Each row is a point on a tangle of strands that fork, close into loops and nearly touch. The rows are in no order.
In the rows, 128 means zero.
Points whose rows are less than 106 apart are linked; no others are. Some points are linked to none.
nale: [100 129 107 152 154 138  98  78 118 117  88 160 155 138 105 134 107 177
 132 201 141 133 198]
letag: [102 165  86 121 129 145  95 144 118  95 120 140 170 141 126 136 124 144
 148 136 132  97  86]
zufez: [130  90 134 110 108 127 138 171 144 188 102 146 116 138 145 147 133 152
 130 133  50 176 152]
nid: [ 77 119  78 141 185 178  71 109 133  93  92  76 126 191 117 155 156  99
 135  82 122 175 163]
vub: [131 214 132 144  99 176  98 121 118  91 155 204 173 145 135 113  84 129
 121 154 154 101 133]
Kekis: [148 143 171 160 122 128 126 141 134  78 152 128 116 115 121  68 159 105
  86  76 150 161 198]
ret: [124 147 145 178 124  75 148 107 106  98 154 111 127 138 122  91 154 193
 146 111 171 117  84]
komu: [ 91 107  71 139 208 100 101 103 115  82  97  39 124 136 109 150 163 142
 143 101 178 126 160]
Mibam: [143 108 126 112 119 130  97 125 169 143 141 149 139 105 163 167 100  36
 119 140 146  50  95]
refo: [188 173 187 131  85 127 172 118  83 118 164 125  98 118 140  46 151 104
 108 143 147 176  97]
govot: [144 121 150 155  89 165 105 138 153 140 176 160 134  98 157 123  93  68
 104 136 112 117 100]
Kozu: [169 158 133  56 110 168 164 143 122 104 121 150  99 104 122 136 136 134
 130 114  97 140 151]
bufiv: [119 104 128 101 120  95 140 121 122 172 143 129 132 130 136 159 111 136
 169 146 127  85  34]
Fomo: [120 117  93  92 177 130 132 108 139 121  66 128 129 150 114 170 129  87
 111 165 151 113 169]
tav: [125 122 111 108 161 137 144 127 157 102  85 107 123 169 112 129 172  66
  85  89 152 146 178]
zez: [165 118 120  85 145 136 138 130 156 145 115 131  99 124 122 143 105  52
  72 120 131 115 187]
buv: [139 113 136 122 125  79 142 144 118 129 125 113 120 121 118 112 164 152
 124 113 146 117 117]
feza: [103 135 105 148 155 136  88  87 122  91 104 123 152 127 107 133 117 139
 126 153 162 107 178]
tam: [107 176  96 118 134 161 112 153 136  85  73 150 171 177 113 118 154 119
 115 128 130 148 150]
zad: [166 160 159 115  97 157 153 118 144 145 137 196 138 154 163 134  96  68
 134 187 145 129  22]
lukar: [114 126  99 119 150 103 120 177 131  91 114  62 112 117 126 151 168 121
 141  50 118 127  82]
Puvu: [129 139 159 177  89 160 109 143 133 109 179 140 143 113 131  89 130  98
 121 118 121 126 103]
beb: [104 128  91 142 187  92 106  81 105  71  98  66 125 123  90 135 155 182
 139 139 195 111 181]
butak: [140 102 151 153 144  88 114 111 149 133 129  96  85 100 121 107 134 127
  81  89 150 117 236]
vomab: [170 146 174 127  73 144 130 114 100 136 210 115  93 105 132  88 107 110
 125 137 141 132  75]
zat: [140 173 146 122  97 164 131 163 104 112 128 157 143 138 134 104 125 116
 134 130 108 149  58]
Lila: [147 199 118  96 112 165 142 142 129 124 103 205 163 168 156 125  99  94
 122 177 135 120  46]
nined: [125 102 140 134 118 125 116 135 151 150 147 154 144 128 157 139 109  81
 122 142 121  97  85]
geg: [183 148 158  83 113 158 186 110 124 159 145 192 114 113 123 133  67 142
 127 165  88 137 119]
far: [147 125  87  56 164 159 137 158 162 147  72 137 104 146 124 198  91  51
 106 109  95 124 161]
pep: [104 117 100 153 131 102 106 159 111  98 155  84 131 105 135 137 151 119
 148  78 127 109  62]
lazut: [106 115  95 102 131 165 115 169 141 102  94 109 130 133 117 166 138 119
 152  76  72 149 130]
Mon: [102 132 114 111 127 129 147 117  92 151 112 137 148 127  95 138 123 211
 178 152 113 122  92]
fazu: [127 155 153 118  97 147 177 119 140 166 132 169 160 162 137 143 102 122
 146 182 111 149  27]
nudo: [113  75 161 176 105  88 110 118 164 197 172 128 135 139 164 106 129 125
 130 139 133 130 122]
Pif: [159 142 129  87 106 145 144 171 121 101 129 108  90 105 133 124 170 153
 141  77  97 157 130]
tolo: [110 110  86 130 182  76 133 125 125 101  87  55 109 133 122 140 188 153
 130  75 160 137 135]
nifav: [107 115 136 108 112 109 158 138 116 168 139 106 138 141 115 146 127 174
 178 138 105 136  50]
puti: [106 123 125 159 119 150 127  89 119 129 125 158 147 120  99 112  89 192
 149 168 117 115 156]
Tinal: [178 160 190 141  80 161 138  83 113 130 205 161 106  93 133  86  83 100
 108 145 152 121 114]
falip: [130  89 107  80 153  57 139 115 127 194  96 119 110 126 129 158 126 142
 118 165 144 107 174]
Tal: [101  85 132 179 127 134 101  96 134 167 135 139 142 114 124 125 101 167
 148 164  91 141 172]
vube: [ 97  85 116 205 164  97  84 134 151  95 147  90 150 109 142 120 151  95
 120 109 166 104 149]
ratu: [114 176 120 146 115 163 109 120 126 126 113 205 183 165 131 114  95 133
 129 186 131 110 126]
Zopab: [160 145 207 147  97 107 171 104 140 162 163 156 121 138 137  80 107 130
  90 163 139 146 161]
Tolot: [119  90 122 104 122 126 126 175 133 151 129 109 120 118 136 154 134 136
 143  93  63 146 128]
Ruv: [102 111 105 172 156 118  93 123 119  80 127  94 139 110 122 128 137 143
 133 109 157  98 156]
Voto: [148 100 141 103 120  94 168  98 135 183 108 151 113 119 122 128 116 151
 109 164 136 115 172]
Zasep: [114 119  89 120 156 117 138 160 126 102  94  54  99 136 111 157 194 131
 141  39 125 159 143]
Lup: [122 141  79  59 153 188 123 149 133 110  78 130 126 146 112 176 104  92
 139  99  97 128 142]
Rori: [108 129 105 125 163 148 117 161 139 115  68 152 170 161 136 130 155 101
 113 150 117 140 104]
lafep: [134 138 142 126  91 149 145 135  92 135 173 126 108  95 115 120 110 194
 167 114  81 139 102]
sil: [156 134 150 105  94 123 163 129 129 186 172 143 117 118 132 139  89 147
 132 158  92 129  93]
tar: [100 148 148 187 108 139 114 128 112 102 173 148 160 136 137  91 132 166
 149 114 121 124  88]
Nuzi: [ 80  67 111 168 127 115  70 124 128 168 131  99 128  93 133 158 111 171
 159 136  86 138 165]
fikeb: [131 182 111 113 131 142 140 146 133 134  86 206 192 190 144 130 122 118
 122 183 126 131  97]
Vuvik: [107  86 150 207 131  88 102 135 154 134 158 109 143 134 155 104 155 119
 123 120 141 125 111]
gov: [104 160  99 110 134 134 134 112 101 105  84 143 142 151  93 126 144 219
 166 151 121 129 153]
bod: [146 151 147 134 118  77 161 129  94 100 154  93 101 117 116  96 178 159
 133  92 164 135  70]
pud: [113 148 113 120 154 181 121 150 148  88  79 121 126 173 106 124 157 102
 123  90 118 165 179]
rikit: [144 137 148 175 147  91 139 145 138  77 119 100 123 128 136  83 178 124
  90  69 170 152 178]
dadug: [172 169 158  72 100 170 172 116 111 126 127 188 107 100 118 113 108 158
 127 148  97 147 163]
Kofo: [101  74 141 174 128 109 111 125 172 201 142 148 165 158 164 137 127 120
 135 169 100 138 112]
dova: [132 123 180 149  75 139 148 121 120 160 194 115 124 122 125 115  84 172
 149 135  96 154  99]
boz: [ 99 171 166 201 126 112 131 116 108  97 156 138 163 152 129  69 152 164
 141 131 172 137  96]
sigab: [115 165  90 109 163 120 116  71 103  83  80  94  90 128  86 145 136 188
 147 127 178 100 199]
Nev: [ 90  88 115 176 121 133  80 147 132 131 164 109 127  83 138 145 103 144
 151  93  73 118 139]
gava: [147 114  91  47 161 158 144 110 148 145  97 113  82 134 103 177 100  44
  97  86 129 115 178]
Det: [174 166 176 138 101 138 151 127 104  87 158 141 114 100 133  60 147 113
  85 114 149 156 157]
dobap: [127 121 113  85 149 126 124  91 122 109 103 100  94 124  80 147 125 147
 123 108 160 109 211]
zud: [154 133 124  91  92 142 143 159  88 118 165  97  91  93 127 133 146 167
 159  93  88 153  62]
Bopev: [156 138 151  99  96 102 145 102 104 131 178 115  98 101 121 116 114 139
 123 133 157  91  76]
lan: [114  92  79 113 161 132 119 102 144 157 102 157 154 120 149 176 106  95
 153 189 149  71 106]
dirab: [103  73  97 114 144 108 114 117 131 189 124 122 155 110 151 181 113 111
 182 172 144  86  60]
todi: [107  86 111 174 138 107  71 161 136 131 158  82 113  91 145 140 126 111
 127  62 110 122 150]
kifo: [137 166 165 143  93 172 153 113 120 131 147 172 161 141 130 105  86 129
 132 163 122 146  78]
mola: [117  82 123 117 146  51 141 126 127 177 117 100 118 125 134 144 153 152
 131 143 152 100 121]
piv: [142 163 129  92 111 164 140 186 116  97 115 138 137 126 128 114 172 135
 137 110  83 172  93]
nokit: [141 117 138 160 141  74 130 133 142 110 127  81  78 103 131 105 176 157
 100  60 156 139 194]
dup: [103 119  94 104 163 130 130 130 127 130  69 152 163 147 129 153 135 136
 135 189 120 124 134]
neke: [135 105 109  93 172 116 139 119 148 141  57  91 104 158 105 154 157  76
  88 130 156 145 198]
paz: [148 164 165 147  78 183 128 104 100 107 186 181 138 107 130  88  63 132
 133 144 126 123 109]
Zif: [116 115 115 188 143  95 104 152 122  91 165  69 110  98 149 132 142 125
 115  45 127 103 114]
Sig: [103  80 136 160 120 128 133 161 164 184 105 145 162 154 148 138 132 130
 111 168  62 170 142]
Levat: [191 152 197 117  88 109 179 123 107 170 182 135 102 132 151  74 124 117
  98 157 145 174 126]
bifen: [133  85 107 100 154 114 112 115 157 161 107 144 127 117 144 175 113  48
 115 168 156  73 134]
Guza: [150 106 142 107 126 102 116 133 153 143 142 119  86 105 128 131 112  96
  76 116 145 114 209]

How many points has the smallest loop of links through each point below? Write 0 if it is on no loop.
dova => 8
pud => 7
zad => 0

A fork is a point with three links, a tip a point with one. Leave the first point through the second and follow the links. Name the first fork or tip that comes.
far, gava => Zopab
govot, Puvu => Voto
Sig, Kofo => dobap
boz, tar => gov

A piece is all that can be reached along the links. How many separate loops has the piece of each point below (a circle has one, a figure eight two, a Y none), and how many tips (points with one link)?
Vuvik => loops 0, tips 2
vub => loops 1, tips 2
tam => loops 1, tips 0
nined => loops 0, tips 2
